Points on a hilly landscape, in no order, each with its height.
A ball rolls from a point to the lowest of its 2 nearest points, and stops where none of them is lower. Distance is the straight distance between rows; heights are no part of it.
j884 (h 25.2): [  0  19   2   6 -25  18   4  16  14  17   0 -30  16  -7 -23 -20  -4  21
  -3  17  -9  29  35  17   1 -20   4   8   5  -9  26  15 -24 -20 -20  40
  11  -6 -12  -9   0  24   6  19  -8  28  35   5  13 -18  -7 -16 -29  50
 -11   3]
j785 (h 60.7): [ 13 -21 -20   9  21  -8  10 -33 -17   4  -3   9  -9  34  21 -16  18  15
 -16  32  -7 -20 -23 -19 -26  -6   2 -43 -29  10   9 -12  -1 -33   4 -20
 -28   7 -10 -10 -14  33 -20 -32  17  -4  -4  19  -6   0   9  10  13 -15
  33  -7]
j694 (h 38.4): [-25 -10 -23 -21   4  12 -18   0   1  14  24  22 -22  37 -11 -11   0   4
 -19   1 -17   9  17   6 -10  -7  15 -22  -5 -29   4  11 -36  -3  -6  22
  30   8 -17 -16 -10  35  -9 -17 -33  14  27 -21  23 -14 -36   6 -18  31
   5 -29]
j472 (h 25.4): [  5  -7  -3   8 -29   8  13  36  17 -31   1 -22  10   1  17 -23  -2  22
  -5  26 -13   6   2 -19 -16 -14  -3   2  12 -17  35  -4 -32 -23  -6  41
  12  33  -3   0  15   7  17  -5  -4  36  -8   9   2 -38  -6 -24 -53  16
  -5   7]
j531 (h 55.2): [-18 -12  -1 -25   9   7  -4 -12  10  39   9   8 -10   6 -19  10 -14  -9
 -30  12  -6   8  53  -4 -35  -2  -7   1   1  16   2 -20 -15   5 -18   6
   7   3 -34   9 -19  68 -28  11   5   5 -16   0  -5   5 -22   6 -10  -7
  17  13]
j981 (h 75.3): [ 20 -10  26   8  -1 -32  16   1 -20 -12 -18  -2   3 -17  26  -1  13  -5
   4  -6   7  -7 -36  18   3   9   5 -17   6   0  -1  13  19  21  18 -35
  -9  27  11 -22 -26 -29   9  22  22 -10   5  -5  -5   8  20  -2  23 -16
   1   0]
j645 (h 58.7): [ 15  10   4 -11  21 -20 -15 -23 -27 -33   0  25  -1  31  24 -37  -5   6
   7  43   2 -16 -50  -7  10  10   1 -24 -64 -15  22 -15  12 -23   3  -1
  19  19  11   1   9 -30  11   9  26   2   8  22   4   7  -4 -17 -28 -16
  40  -4]
j493 (h 58.9): [ 23  15  13  18 -17   8  -3  24  -3 -10 -11  -8   9  -9   6 -11  11  -7
   9   2  -7   5  -1  -2   9   4 -21  -5  21  -1 -12  -1  -6   0   7   1
 -11   1   4  11   8 -39  27   3 -11  14 -17 -14 -20   5  -8 -24  16 -17
 -10  18]
j573 (h 65.3): [ -3 -19  29  -1   0  11  -2   7  15   8 -19 -18  -3 -28   1  -6  24   2
  -8 -11   3   7  13  -4 -26  25   3  27  38  20  -5   8 -19  19  17 -22
  22  14  12  -2  -8   8  19   7  11   4 -20 -20   8  20 -13   9  25  -2
  23  21]
j418 (h 51.8): [ 17 -14  18  -9  13   5  12   1 -20 -13 -30  -9  -2   1   2 -34   9   2
 -17  21   2 -18   2 -20  -4  20 -23 -37   0   6 -13 -16  -1   6  18 -27
 -11  35   1 -22 -30  14   7   0   0  15   4 -14  -5  17  -2 -10  28 -24
  29  12]
j224 (h 51.1): [  8   7   7  -9   9  35  -4  -2   1 -39 -13 -21  22 -18  -6  19   2 -11
  13   0  -1 -28  -8  -6  -1  -2   8  12   0  16 -37   2  19  -9 -12   0
 -20 -21 -11 -11   8  14   3  -4  31 -28 -21   1 -23  -9  27  -7  45 -28
  14 -18]
j29 (h 39.1): [-13  27  -8 -17 -26  30   5  25   0  12  -7   4   8 -15 -32  32 -14  13
   9   0  -7  11  20 -17  18 -13  -1  45  10  -4   3  32  -4 -19 -22  21
 -11  12   9   9  17  -7  16  14  25 -21 -20  25  32  -3  37  -6  -8  14
  -5  20]
j527 (h 60.8): [  8   4  10  -8  23  -1 -32  11   5 -15  11   7  -1 -11   0   6  29 -13
  21 -30   7   0   8   2  11  -4  -3   9  -6   7 -29  14  23  29  14   2
   1 -30 -17 -11  -5  -1   4   2  15 -44 -19  11  19  -2   3  22  20 -25
  25  -7]
j260 (h 57.4): [-14 -24 -18  -3  13  -5  12 -29  18  28  10  10   7  -7  17   8  21  13
  11 -36  17  -7  11 -22 -26 -10   6  26   6 -19   1  29 -16   8  14  -5
  19  12   5 -11   7 -18   3  -9   9 -14  -1  27  26 -13  10  37  23 -15
   7 -33]
j827 (h 51.0): [ 14  -3   3   9   9  -9 -20  -5 -13   2  10  23   1  22  -5   8  -5  -2
  -5   9  -1 -13 -21   4  26   6 -15 -50 -29  16  -5  -5  21 -11  18 -36
 -22 -40 -15   6  -7  22 -33  11   1  16   5   8  -4  34   5  -5  13  -4
  27  -1]
j223 (h 69.2): [ -4 -25  15  10  17  11  -8   0   0 -15 -27 -21  -8 -18  -6   4  26  -4
  -1 -21   4  -8  11   3  -8   2  18   4  45   4 -14  -1   4  36  35 -34
   0  -7   4 -17 -28  -6  20  -5  39  -1 -33 -23   3   3   6  -8  24 -12
  23   3]
j327 (h 66.6): [  3  -8  -8   7  24 -12  21 -42  -3   7  -9  -3  30  15   5  -5  19  17
  21  -4  11 -24 -22  22 -40 -21  21  -6   6  -5   2  22  -7  12   8 -40
  -2   4  11  -6   7 -46  13 -26  20   3 -17  30  -6 -33 -17  30  28 -32
  13  -4]
j488 (h 10.6): [  1  -2 -11   7 -26  28  28  38   5 -10 -22 -38   6 -10 -14  -8 -19  -7
   2  27  -4  16  12 -21  -8 -13 -10   4   6 -22  38  12 -13 -23  -9  32
 -10  10 -16  15  19  17  11   4 -17  32  18   6  12 -22  -4 -25 -40  30
 -16  -2]
j744 (h 71.2): [-13 -19   6  32   5 -32  -6 -33   1  29   5  -3   1   5  21   6  16 -14
  15 -16  -8  15 -24  28  -6  -4 -13  23  11 -16   1  17  16   2  37 -11
   4  11  10  -3 -18 -43  12 -20 -12 -32  -7 -25  -7   3  10   6  14 -38
 -17 -27]
j569 (h 70.9): [ -3  -9  -2 -13   7   3   1 -17   5  26 -27  -6  14  -9  -8  12   8 -21
  24   1  13 -11 -16 -14   8  -7 -46 -15  21 -32 -14  36  -5  -9  22 -18
 -42  -9  -2  -5 -16   7  -3 -21   5 -10  -1  21  17   7  22  12   4 -40
  13  -4]
j304 (h 35.6): [ 11  39   1  -6 -14 -16 -41  36   7   9  15  33  -9  -7  -3  12  -3 -14
   6 -14  -1  22   6  21  31  31 -16  -6   4  31  -9   6  -9  26  23  19
  26 -29   6  18   4 -36   2   5 -19  12   9 -18   7  -9 -33  18   2  26
 -19  10]
j87 (h 45.3): [ 13 -14   0   4  11  14  29  -5 -28 -26  -7 -13  -8  13  -9 -16  12  -4
 -11  10   3 -10   1   1   2  15   3 -43   7  29 -35 -21  -4  27  -3 -16
  -6  14  14   7 -18  11 -20 -23   0  11 -26 -12 -18   7 -17  -7  36 -12
   8   9]
j864 (h 53.4): [  0  21   6 -23  16  16 -38  33  16  -1  18   1   4  -4 -13  22  17   2
  10 -29 -15  11  26 -13  11   9  -1  34 -13  16 -36  -3  10  -1 -12  31
  12 -19 -15   0  11   5   5   5  -3 -28 -22  21  20  -8  -3   4   8   4
  18  -3]
j725 (h 63.9): [  1 -10  -4  12  18  -5 -16 -42   5  27  29  25 -14  -4  -6  18  20 -11
   8 -13  12  15  14 -10 -12  13   3  17   8   0   1  -1   5  15  24 -33
   8  -5  10  10  -6  -6  -8  -7   3 -25 -37  -4   6  17 -27  33   8 -14
  13  -6]
j158 (h 42.7): [-19  -9  -3 -13  -4 -20  28  -8 -14  31 -13 -14 -19 -11   0 -18  -6  12
 -25  -1  -6 -12  26 -23 -24 -19  51  -7  -5   7   8   3 -14   5 -33   7
  -2   2   4  11 -15  45 -11  -9   7  -4  15  -5 -29   1   7 -13  11  20
  -3  12]
j301 (h 50.4): [-23  23  12   3   7  -9   5   6  -3  -4   9  16 -17   6 -20   4 -30   2
  -5 -19   0  17  34  11  19  -8   9 -21 -10  13   1 -11   1  16  -1  -4
  22 -10   1   6   9   7 -19   9  -9  14  20  -8 -12  10 -10   8  11  20
 -37  -7]
j193 (h 59.4): [-15 -21 -10 -11  11 -13  -8 -22  16  30  18  27 -12  13 -21  26  15  -2
 -16 -13   3  11  38  -7 -10   2  13   1   4  10  -5 -11   2   6  -8 -10
  -2  -1  -2  10   0  48 -23  -4   9  -2 -28  20  16   8 -17  18  -4 -15
  12   5]
j905 (h 53.5): [  3  27  -2  15  20   4 -13  -5 -17  -7  27  -6  -1 -18 -26  36   5 -17
   4  -2  -2   1 -10  -7  17  25 -15 -27  11  -1  -8 -29  10  18   8  -4
 -43 -22 -10  -3 -20  -3 -11 -14 -20  13 -11  20 -11   1  -7   8  -9  -4
  -6  -8]
j710 (h 35.9): [-34 -21  11   6 -11  -4   2  14  18  46  -9 -11   0   5 -12  20  -8   5
   8 -26   1  14   6  13  18 -14 -24  30  23   1  -5  -1  20   8  15   3
   6 -13   1  -7   7   2  12  -5  -4 -15  -3 -20   4  28  40 -18   1   6
 -18   2]
j326 (h 81.4): [ -2 -24 -35 -14   1  -4  25   1 -35 -14 -13  12   1  33  -6 -57 -14  11
  14  40  12 -13 -25  23   1   5  12 -48 -11 -10  11 -16 -16 -24 -13  -2
  13  11  18 -14  -4 -11 -17  -9 -21  38  44  -1  -1   5 -13 -20 -25  40
   3  17]
j359 (h 23.9): [-30 -21  22  12  -2 -25   6   9  32  17   7   2 -16  -8  -3   9   2  15
  -2 -17   7  16  24  -5  19 -19 -18   1  10 -16 -11   2   9  22  27  10
  12  -8   2 -15 -21  19 -11  -9 -18  12  20 -24  14  24  18 -14  -8  14
  -9   3]
j847 (h 44.1): [-21 -10 -18  11  -1   7  -2 -23  28  31  19 -11   3 -14   6  47   9 -18
   4 -11  10   0  19 -25 -22 -16  17  21   6   4   8  12   4  27  13  12
  -3 -24  -4   7  -5  23  -9 -10   5 -39 -14   2   9   2  30  15  -8 -22
  -5 -24]
j917 (h 54.0): [ 28  24   7   2  -4 -27  -3 -16 -30 -47   5  15  -3  18  13 -36   0   8
   2  28  11 -13 -38 -17  10   3 -14 -11 -20  -2   2 -15  -5 -15 -10  -4
  -3  31  18  19  11 -36  24   2  13  13  -6  11 -11  -2  -7 -12 -13 -23
  18   3]
j622 (h 44.0): [ 21  14  -3   4   6  21  -7  -1   2 -39  11 -19  19 -13  -6  17   5 -17
  10  -2 -10  -8  -2   4 -14  20   1  15  -3   8  -8 -14   6  -7 -20   1
 -29   1 -11   8  17  -1  -9   0   0 -17 -23   1 -29 -14  -8   5  16 -19
  -5 -22]
j791 (h 27.3): [-13  -1  -8 -19 -18  25  10   4   4  13 -18  -9  -3   3 -16  19 -16   3
  -3   7  -4   4  13 -17   8  -9  -5  27   8 -25  16  33  -2 -30 -22   4
  -9  14  -4  -1  21  36  19  -3  27  13  18  20  22   5  31 -10 -33  11
   5  18]
j383 (h 44.9): [-26 -14  -7 -19  13  28 -18  10  17   8  32   6 -26   7  -1   6 -26   9
 -24  18 -16  16  33 -14  -6 -18  -3   1 -15 -21  -1 -12 -20 -10   8  23
  48  -2 -29 -18  -5  35   0  -6 -20   4  24 -28  22  -3 -26  -7  -4  15
  -2 -20]
j234 (h 61.5): [  0 -19  28  13  20  20   2 -22   4  17 -11 -17  -6   3 -11 -25  11  -8
  -2  15  12  10   6  16 -50  28   3  18  33  21   8 -37  -7  18  20 -32
  13  34  13   9 -12  11  12   4  21   9 -16 -21  -6  39 -25   0   7  -3
  14  14]
j12 (h 41.5): [ 24 -24 -29  -3 -23  -1  20  -1 -21 -31 -29 -32  -9  16  14 -47 -22  -5
 -23  34 -11  -8 -11 -18  -8  -1 -13 -10 -30 -12  51 -32 -16 -25 -35  10
   7  27  -1  18   2  23  12 -14  15  21  -7  20 -27 -26  -8 -24 -49   1
   3 -16]
j81 (h 44.2): [ -3 -15 -16  -1 -16  19  11  16  28  35   1 -23   4 -17  20   2   8   6
  10 -18   2   5  29 -24 -23  -4  11  26  24  -1   2  17 -21   0  -4  25
  12 -10  -2   5   9   2  14  -8 -10   6  13  -2  15   9   6  -3 -12   3
  -9   6]
j499 (h 37.4): [-10   8   3  -9   0  -5   8  -8  -8   7  -9   8  -6  18 -20  30 -21  16
  -8  -6   2  -3   5  -7  32   0  -9   4 -16 -11   6   6  28 -20 -20 -15
 -10 -11  -7   3  23  34   6  12  17  14  16   4   0  17  26  -6  -5   5
  -6   1]
j120 (h 66.0): [ 19  19   9   2   5  18 -14   3 -13 -27 -25 -21  12   0   8  23  13 -24
  22  -9 -11 -15 -20  13  35   7 -35  -1   7   6 -20  -4  41  17  24 -13
 -50 -31 -27  -2 -15 -19  -3  -7  15 -17 -19   3   4   0  34   9   6 -18
   9 -15]
j949 (h 63.0): [ 18  16 -22   6  -4  17 -22  -9   3  22  17  15   6 -24   9  19 -16   9
   2  -9 -15  21   1 -12  13  15 -23  54   9 -39   7  22   8 -26  35   8
  17   0  -8  12   8 -47  21   5  -2 -28 -14  17  16 -10  -8   7  -7  -4
  11  -1]
j789 (h 76.8): [ -3 -17   3   7 -12  -7  36  12  16 -12  -6  -1   1  -4  12 -22 -17   0
   6   4   8   4   7  16  -5   5  13 -23  10 -17  21 -19   0  -1  -1  16
   9  17   7   2   0 -10  -8   2 -30  29  30 -17  -3  -5  14 -18 -11  25
 -33  -5]
j99 (h 43.8): [-20 -52   6   0   2   2   7  -6  27  27  -7  -8  11  -9   7  23   0  -3
  12 -13   6   7  23   2   4 -20   6  38  15 -15  -9   0  13   3   4  -9
  16  -7  -4 -26   9   3   6   0  26 -35 -10   0  -5  34  36 -20   5 -11
  -2  11]
j524 (h 50.6): [-15 -15  -2 -33   9  43  -2   0  22  32  15 -10 -12 -15   4  12 -25  -7
 -31  19 -14  14  31 -23 -31  -9 -17  22  -2  11  -1  -3 -13 -12 -16  25
  25   6 -10   2  -7  44  -2   7  -3 -12  -1 -10   8   2 -13   2  -6  -2
   9  -5]
j861 (h 79.3): [  3 -29 -22   7 -13   9  18  13   6 -19 -15   3  17  26  -5 -47  -6  12
  18  16  14 -12   7  19  -1   0  27 -28  -2 -25  22   4 -24 -22  -1  13
   8   1  -3 -24   8  10  -6   5 -28  44  46   4   2 -13  -6 -19 -32  36
  -4   1]
j250 (h 37.2): [  1 -20 -19  -7  -4  -4  20  -8 -10  10  -8 -16 -28  12  17 -28   0   5
 -15  15  -6 -13  11 -14 -35  -2  41  -1 -19  -5   5   7 -22  -5 -33  12
  10  33  -1  14  -8  26  -4  -7 -18  11  15   3 -10  -7 -11  -1 -19  18
  -4  10]
j169 (h 44.8): [-24  31 -17 -11  -6  23 -40  47  27  11   1  -5  -5  -6 -29  13  -5  21
   3 -12 -19   7  31 -12   5  14  12  33 -30   2 -12  11  -4 -20 -17  38
   6 -11   3  -8  -5  24 -16  18 -20 -14   5  17  16 -10   1   7  -5  20
   9  -3]
j765 (h 74.1): [ -3  -4 -23   4 -13  -3  25   5  -8 -26  16   6 -16  10  15 -16  -2  -2
   5   9  20  -1 -19   9   3  -9  36 -35 -18   4   3  16   2  13 -14  20
  13   2   8  17  15 -25 -17  10 -26  10  26 -19  13 -11  -8   9 -22  28
 -28  -2]
j463 (h 34.8): [  3   9   8  -6 -21  37   4  32  34  50   5 -15  10 -28 -11  -4  -6   2
  -7 -11  -8  27  21  -3  -4  12 -16  33  25  22  14   3  -4 -22  16  21
  20 -26  -6  23  21   2  -2  18 -28   6  -7 -15  17   0  -1  17   1  16
 -10  14]
j865 (h 57.3): [ -5 -19  26   6  22   8  -7 -16   4   9  -8  -2  -8   5 -28 -14   8  -1
 -13  19  11   2   5  -9 -12  10 -34 -17  31   1 -18 -32   2   5  31 -25
   1  21  12  -7 -13  26   5  -7   5  25  -6 -27  -1  32 -15 -19   4 -20
  21  -2]
j828 (h 84.9): [-27  -7 -28 -12   5 -30  -2  -3 -16  -4   0  33 -13   0 -32 -42  -4  -2
   0  72  17   2  -6  39   5 -40   7 -23 -22 -21 -10 -13  -8 -18 -16  19
  31  -7  27  -4 -19 -19   9   7  -2  -6  66 -12 -13  16 -44  10 -20  58
 -13  40]
j275 (h 35.3): [-18  -1   6  14  -4 -12   6  -7  24   7  26   2 -24 -18  14  17  12   2
  -7 -10   5  -3  20 -17   1 -29  21 -14   6   7 -10   0   5  20  13  18
   1 -17   3   2 -13  21 -35 -19 -18 -15  -3 -12  11   6  20  -4  -6  -5
  -3  -7]
j299 (h 48.6): [ -3 -12  -8  -1 -20 -14  26   9 -15 -22 -13 -11   0   8  30 -15   8  39
  19 -12  -2 -26 -37 -24 -14 -18  61 -14  -7  14  16  15  -8  -2 -42  -6
  11   4  16 -20   8   1   1   8  20   8  31   5 -12  -6  36  -9   6  24
  -1  10]
j623 (h 83.3): [-14 -13 -15  -8   2 -27  11 -11 -33  -5  -5  36 -22  25 -10 -44 -17  22
  -2  62  15 -16 -18  43  10 -20  24 -29 -34   4  -9 -27  -9 -22 -35   0
  31 -11  21 -11 -14   9 -21  -5  -2  -2  46 -16 -20  16 -25  -8  -9  46
 -10  23]
j448 (h 49.8): [  3  24 -11   7 -10  27  -8  -3   9  41  -2 -21  20 -24 -17  38   7  -7
  -3 -12 -25   8  17  -8  -4   6  -7  58  17  15   3  23   7  -7 -10   9
 -17   3   1   8  15  -6  21   9  19 -33 -43  13  10 -12   4  19  -1  -8
  -1  15]
j100 (h 80.8): [ 30  24  25  -4 -26 -41 -21  49   5  -8 -12  27 -12  -8  14 -29  -4  17
  -5 -11   7   9  15  14  27 -10  -3   7 -21  -9   9  20   4   8   2  -1
   7   4  21 -18 -24 -30  -1  38   0   8  28 -10   6  12   2  -2   5  15
 -25  48]
j609 (h 78.2): [ 13   4  23  -1 -14 -32   6  28   1 -14 -20  21   6  -2  23 -14  -3  22
   7 -24  11 -14 -11  31  23  -6  19 -12   7  -7  -2  10  21  19   1 -14
  -7   7  16 -22 -12 -10  -4  26   7   9  26 -17   4   6  30  -9  13  14
 -10  20]
j141 (h 71.7): [  4  -1  19  -5   0 -31 -13  -3 -20   7  13  31  -4  13  13   5  10 -11
   2 -29  14   8 -28  30  31  18 -10 -17  -1   9  -2  14  25  40   4 -23
  -9  17   7  -7 -22 -25   6  27   9  -3   7 -16  19  25  -3  25  18 -20
 -28 -10]
j938 (h 85.0): [  0  33  -6  -9  -7 -37   6   7  -9 -21 -16  22  -7  -5  -3 -35 -12  -6
   0  52  16  -1 -12  35  33 -28   1 -30 -21  -5   7 -11  -4  -5 -11  12
  19  -7  36   1 -10 -42  10  20  -1   6  46 -22 -19  -3 -36  -4 -11  41
 -20  55]
j486 (h 65.5): [-14   9  -4  -2  11  28  12 -24 -12  13 -29 -22  30 -15 -15  28 -13 -37
  29  16   9  -3 -13  -9  -3   1 -42  12  26 -21 -11  32  -9 -11   1 -12
 -33 -11  18   8   9  -7   0 -16  12 -24 -12  18  -8 -11  23   6   5 -27
 -10   1]
j557 (h 22.5): [ -8  -2   7  -3 -10   6  -9  33  33  36  -7   3   6 -10 -27  -7   0 -18
  10 -18   7   8  12   8  -6  28  -8  17  39  14  -4   5  -8   0  20   6
   3 -38   6  26  22  28 -10   1 -39  -5  -8 -26   2   9  -1  10  -5   4
   8  -1]
j535 (h 57.6): [  0  22   4   6  -3  29  -8 -21  20  27   9  -4  12 -18 -14  49 -18  -6
 -15   2 -27  36   2   5   9   9 -44  60  11 -13  23  14  15 -34  23   2
  -4  15  -4   5   5 -31  26   1   7 -34 -23   8  -2 -22 -15   8 -19  -3
 -16  -6]
j384 (h 17.7): [ 13  62  15  10 -10  -3 -19  23  12 -27  22   4  -6  -9 -14  20 -10  -9
   1   2 -11   5 -12   8   7  32 -10  -7   4  16   6 -21 -12  15   0  26
  -7  -3   4  19  18 -26   5 -16 -29   8  -1 -16  -6 -26 -28  14 -13  16
 -25  19]
j482 (h 64.1): [ 39   1  14  11 -33   4   8   9 -31 -44  -5 -16   9   0  27 -17   6 -12
  -3  -8  -4   1 -19  20  33   2  -8 -11  13  29 -12 -22  16  18  -4 -15
 -20  -9   3   9   2 -41  12  10  -2  12 -14 -43 -13   6   6 -15  26 -11
 -21   1]
j342 (h 52.2): [ 20  19 -32   5 -10  33  15  -2  -7   0 -13 -32  43   4 -12  37 -15 -28
   5   2  -2  -8 -15 -10   4  21 -11  12  13  14  11 -14   0 -13 -41   8
 -53  -3 -13  11  16  21 -11 -11  11 -17 -26  23 -20 -27  19  -1   1 -18
 -15 -14]
j298 (h 37.5): [  3  -2 -10  -6   9  10  32 -20 -13  -4  15   3  -9  15   1  -2   4   7
 -17  12   8 -14  -5  -3  -9   6  -4 -28   1  16 -25 -38 -21  16 -25   2
  -7  27   4   8   4   5 -25 -30 -21   9  -1   8 -17   3 -18  -5  -1   4
  -9 -11]
j72 (h 70.8): [ -9  -1   4  13   3 -33   4 -42  -8  15   2   7   6  -2  29   2  14   3
  10  -5 -13 -12 -32  27 -17 -28  20  13   7 -13   4  44  10  15  43 -26
   4  11  15  -6 -21 -75  16 -16   3 -18  -4  17   9 -41   0  21  16 -28
   1 -15]
j773 (h 57.2): [ 10  -9  23  11   9   1  -7  -9 -26 -22  -1 -19  23 -29  18 -12  13 -14
  17  -5  15 -20 -23  -1  -8 -20  12  10  -8  18 -18  16   9  -5  -6 -18
  -4 -21 -38   0  -2 -16  -4  22  24 -14  -3  -2 -18   5  16   4  42 -31
  14  -9]
j303 (h 59.0): [  9  13 -25  -5   2  33  22 -35  -4   1 -21 -39  48 -10  -4  24 -14 -32
  -9  23  -1 -10  -4   0  -2  -2 -28  36  16   4   6   4 -14  -4 -32  -4
 -36   4   8   4  19   0  -4 -23  36 -33 -25  20 -27 -45   6   1   6 -41
  -2  -2]
j492 (h 47.8): [ 29   7  -5   6 -10  -7   5 -11 -16 -35   0  17 -10  10   2 -48 -20  13
 -15  32  -3  -1 -20 -16 -19   4 -23   4 -17   0  38 -39 -22 -29 -20  14
  10  47  17  33  22  -7  19  -7  19  26 -28  22 -16 -12 -11 -37 -36 -16
   8   0]
j955 (h 36.0): [-32  33   4 -15 -15  24 -12  26  19  29   3  -4   3 -14 -45   9 -23   8
 -24   0 -15  15  32   9   2   5  -5  13  -9  -7   9  19 -22 -25 -16  31
  -5 -20  -9  -3   7  41 -13  15 -19   6  20  12  24 -14  -5   1 -14  34
   4   5]
j872 (h 60.0): [  6   4 -20  10  28   2   0 -27  -9  22  42  14 -10 -26 -17  30  12 -19
   2  -7  -2  18  -1 -10 -14  26  -5  -1  -1 -11  -1 -13  -4  10  -1  -3
 -14   7  -7  10  -6 -14 -10  -6 -27 -15 -12  27  -6  -1 -17  27 -14  -7
   3 -20]
j927 (h 62.4): [  8  11   1 -10  17 -19 -32   0 -15 -25  -8  28  -4  24  13 -20 -19   7
   5  16 -10 -15 -32 -10   8  12   0 -14 -43 -38  15   1  11 -35   0 -13
   3  -3 -13  -5  11   0   6  18   6  25  28  24  11  24  -1 -12 -16 -13
  33  -1]
j783 (h 34.9): [ 10  42  -8  -3   8   6 -24  11  14 -24  20  -4  -8   4  -7   9  -6 -13
   0   3  -7   4   2 -13  -8  19   4  17 -29   8  -2 -35  -8  -8 -37  29
  -9   6  -8   9  12   3 -12  -5 -21 -10  -5   4 -34 -25 -15   9 -22   0
 -12  -9]
j291 (h 55.8): [ -1 -15  36  -3  -6 -12  -6   8   2 -26  -4  19  19  31   7  -1   5  11
   4 -36  -1   9  14  30  24  -4  23  16  25  28 -17 -20  29  24  -1  -6
  24 -17   9 -28  20   5  -7  -3   8  -1 -23 -17  -3  18   6 -16  24   8
   1  -9]
j407 (h 67.8): [  1  -1   6  18   7 -15 -18 -35   0  24   7  17   7 -11   5  11 -15 -19
  -3  -5   5  14  -9   9  -5  11 -31  44   3 -28  13  16  26  -8  43 -14
  10   7  12  20   1 -47  12   4 -10 -32   3 -15  -7 -11 -16   8   7 -26
  -8 -32]
j632 (h 71.4): [ -8   6   0   4   8 -12   5   1 -14 -25  20   5 -18   1  25   5   4  -4
   4 -13  18  -2 -21   8   3  -8  12 -17 -32   0   0  19  12   2  -4   7
   0   6 -16  18   1 -14 -13  20 -21  13  20   7   9  12   9   4 -10   0
 -11 -12]
j108 (h 61.7): [ 24 -11   4  18   9   6  13 -24 -36 -34  14 -15  10   1  32 -13  20  -8
   6  -4   6 -12 -52  28  14 -16   7   3   4  47 -14 -11  18  -1 -11 -26
  -9  -4  -3   9   4 -45  -3  26  10  -5 -18 -15 -21   4  13   7  36 -19
   3   0]
j5 (h 52.5): [  3   1  20  11 -18  16  15  18  21  14  -5 -42  11 -16  14   3   4  -8
 -11  -1  -9  16  -2  -7 -15  -4 -17   7  34   6   1 -17 -11  -8  -7  14
 -19  11   2  16  13  -9  18 -10 -21  12 -17  -7  -1  -8   1 -18   8  -5
 -20   4]
j65 (h 62.7): [ -7  -3   4   6  24  -4  14 -41  12  25 -11  16  31   2   0   0  18  -2
   4  -5   9 -22   1   6 -40  14  12  23  20 -19  12  24 -23   4  16 -32
  -1  28  19   6   8 -20  10 -19   9  -6  -6  19  -4 -17 -22  30   8 -27
  22 -15]
j593 (h 48.3): [ -4 -13  -1   3  -9 -23  10  -1   2  14  -2 -15  -1 -15  12  -5  20  22
   9 -30   2 -20  -3 -25 -15 -18  58  -2  -7   5   0   2  -7  14 -29  -9
  13 -15   3  -9  10  26  -7   2  22  -1   5   5 -13  13  24  -4  26   0
   7  10]
j986 (h 82.9): [ 29  28  20   9  -7 -37   3  28 -14 -17 -14  16 -17  -6  16 -13  -9  -4
 -17  11  -2  12  -1  23  30  -5  -4 -24 -29   6   5  -9  12   4   8  -5
   3  -2  20   8  -6 -51   2  27  -6  21  13 -12  -8  13 -17 -12   2  14
 -30  40]
j983 (h 60.2): [ 22  32  -6  -4  12  -1 -21   4 -19 -21   4 -13  -2   8  -7  19  22  -5
  10 -29 -12 -11 -23  -2  33  24 -13 -23   0  14 -29 -12  29  31  15  -6
 -42 -30 -19   0 -10  -3  -1 -15  -4   8 -16   3   2  -2   4  19  -1  -5
  16  -7]
j885 (h 51.5): [-33 -24 -11   2   4   4   3  -6  39  22  13   5   4 -19  13  24  21  11
  21 -38  14  -4   1 -23 -29  -4  40   8   8   4  -2  21 -13  27   4   9
  15 -11  -4 -15  -8  12  -6 -10  28 -28  -4  24  30  -1  37  18  29 -10
   6 -34]
j580 (h 50.5): [ -3 -28   9   8  14   8   0  -6  15  -6  10   6  22  20   7  19   4  -2
   8 -13  -2   5   9  20  15  -1  -1  -5  11   3 -24 -12  21   5  10 -26
   6  -5  -5 -30   7 -17  -5   0  10   3 -24   2  -8  29   9 -20  13 -18
  -3 -10]
j96 (h 27.6): [-20  -4  -8 -17  12  10   3  -6 -13  -4  14  -2 -23  25   1   5  11   6
 -20   9  -8   4  10 -17 -21  -3   7 -33 -14 -11 -27  -5 -29   0 -16  19
   0  22 -11  -5  -2  25  -7 -23 -24   8  12  13  -3  -4 -18  -7 -20   7
   0 -14]
j612 (h 66.1): [ 16   7  19  -4   4  -2 -33  14   5 -17 -12  -2  -8   4  14   3  23 -14
  -3 -24  17  -4  10  13   7  13   8   5  24   2 -22   5  26  43  40  -9
  -8 -12  -4  -6 -21 -12  24  -9  23  -9 -27 -17  23   4   1   6  15 -19
  15  10]
j412 (h 36.5): [ -4  27  15 -10 -19 -22 -25  31  14  21   3  28   3   1  -7 -10  -7 -12
   6 -40  12  10  14  21  26  24 -16   2  20  13 -16  15  -1  29  17   1
   6 -30   9  13  10   9   5   5 -19   0   1 -27  23   1 -15  13   0  17
  -1   0]
j672 (h 42.6): [ 20 -14  -9  16 -30 -16  42  14  -9 -31 -25 -16   2  -7  22 -32  -8  40
   3   2  -1 -10 -12 -33  -8 -15  26  -2  -1 -14  26  -1  -3 -17 -15   4
  -4  18  12 -10  16   4  14  18  10  13   5   3 -13 -21  36 -29 -15  25
 -14  13]
j363 (h 44.5): [ -6  16  15  -8  17 -13 -17 -10 -10  -2  -1  24 -16  17 -46  26 -25  -6
  -7 -10  -5  -3  12   2  17  10 -19 -19 -16   5  -1 -15  18  -3   5 -26
  -2 -26 -11   6   7  35  -7   7   6  12  -3   1 -18  29 -12  -1  17   0
  -4  -5]
j537 (h 67.5): [ -6   8  -3  -6   5 -22 -24   0 -14  -7  41  26 -10   1   2  24   1 -15
  20 -40   5  12 -23  12  19  12  -7 -12 -16   9 -14  17  12  18  -1  -4
  -6  -1 -23   2  -4 -20 -12  28 -15   2   2  11  25  14  -5  31  13  -5
  -8 -17]
j378 (h 56.1): [  9 -15 -18  23  21   2  -1  -2 -13   1  16   9  -6  26  12   2   4  23
 -10  19  -8 -18 -35  -8   6  -8  -6 -63 -41  15   6  -2  10 -39  20 -12
 -29 -20 -17  -6 -13  11 -48  -3 -16  20   0  23 -10   2   7   8  -1   9
  28   7]
j30 (h 35.1): [ 21 -36 -24   4 -23  -2  25  21  -2 -46 -35 -35   3   3  20 -36 -10  18
   2  27 -17 -21 -10 -30 -15  -7   5  -8  -6 -18  49  -7 -22 -22 -13  17
   3  28   3 -10   5  29  31  -8   3  22  -5   9  -7 -33   7 -25 -46  14
   3   0]
j631 (h 50.3): [-34  10  21 -15  11  -6 -21   3   9 -12  17  32 -26   9  -7  22 -26  10
 -22 -14  -7   7  30  -5  11 -23   0  -1 -25   0  -9 -12   8   6   0  19
  39 -18 -20 -20   2  29  -7  -9 -13 -12  24 -15  16  -3  -9  -1   8  17
 -12 -15]

Call two points neighbours if one is among the 2 nearest of the other. Go from one point of each pair to the other, from neighbour to neighbour, staying as low as possible. Name the highest point that can't be avoided.
j905, j96 | j725
j384, j557 | j412
j791, j96 | j301
j488, j96 | j299

Where does a ball stop that starts at each point below?
j573 | j96
j193 | j96
j612 | j488
j927 | j488
j65 | j359
j482 | j557
j645 | j488
j623 | j537
j569 | j384
j108 | j384
j938 | j537
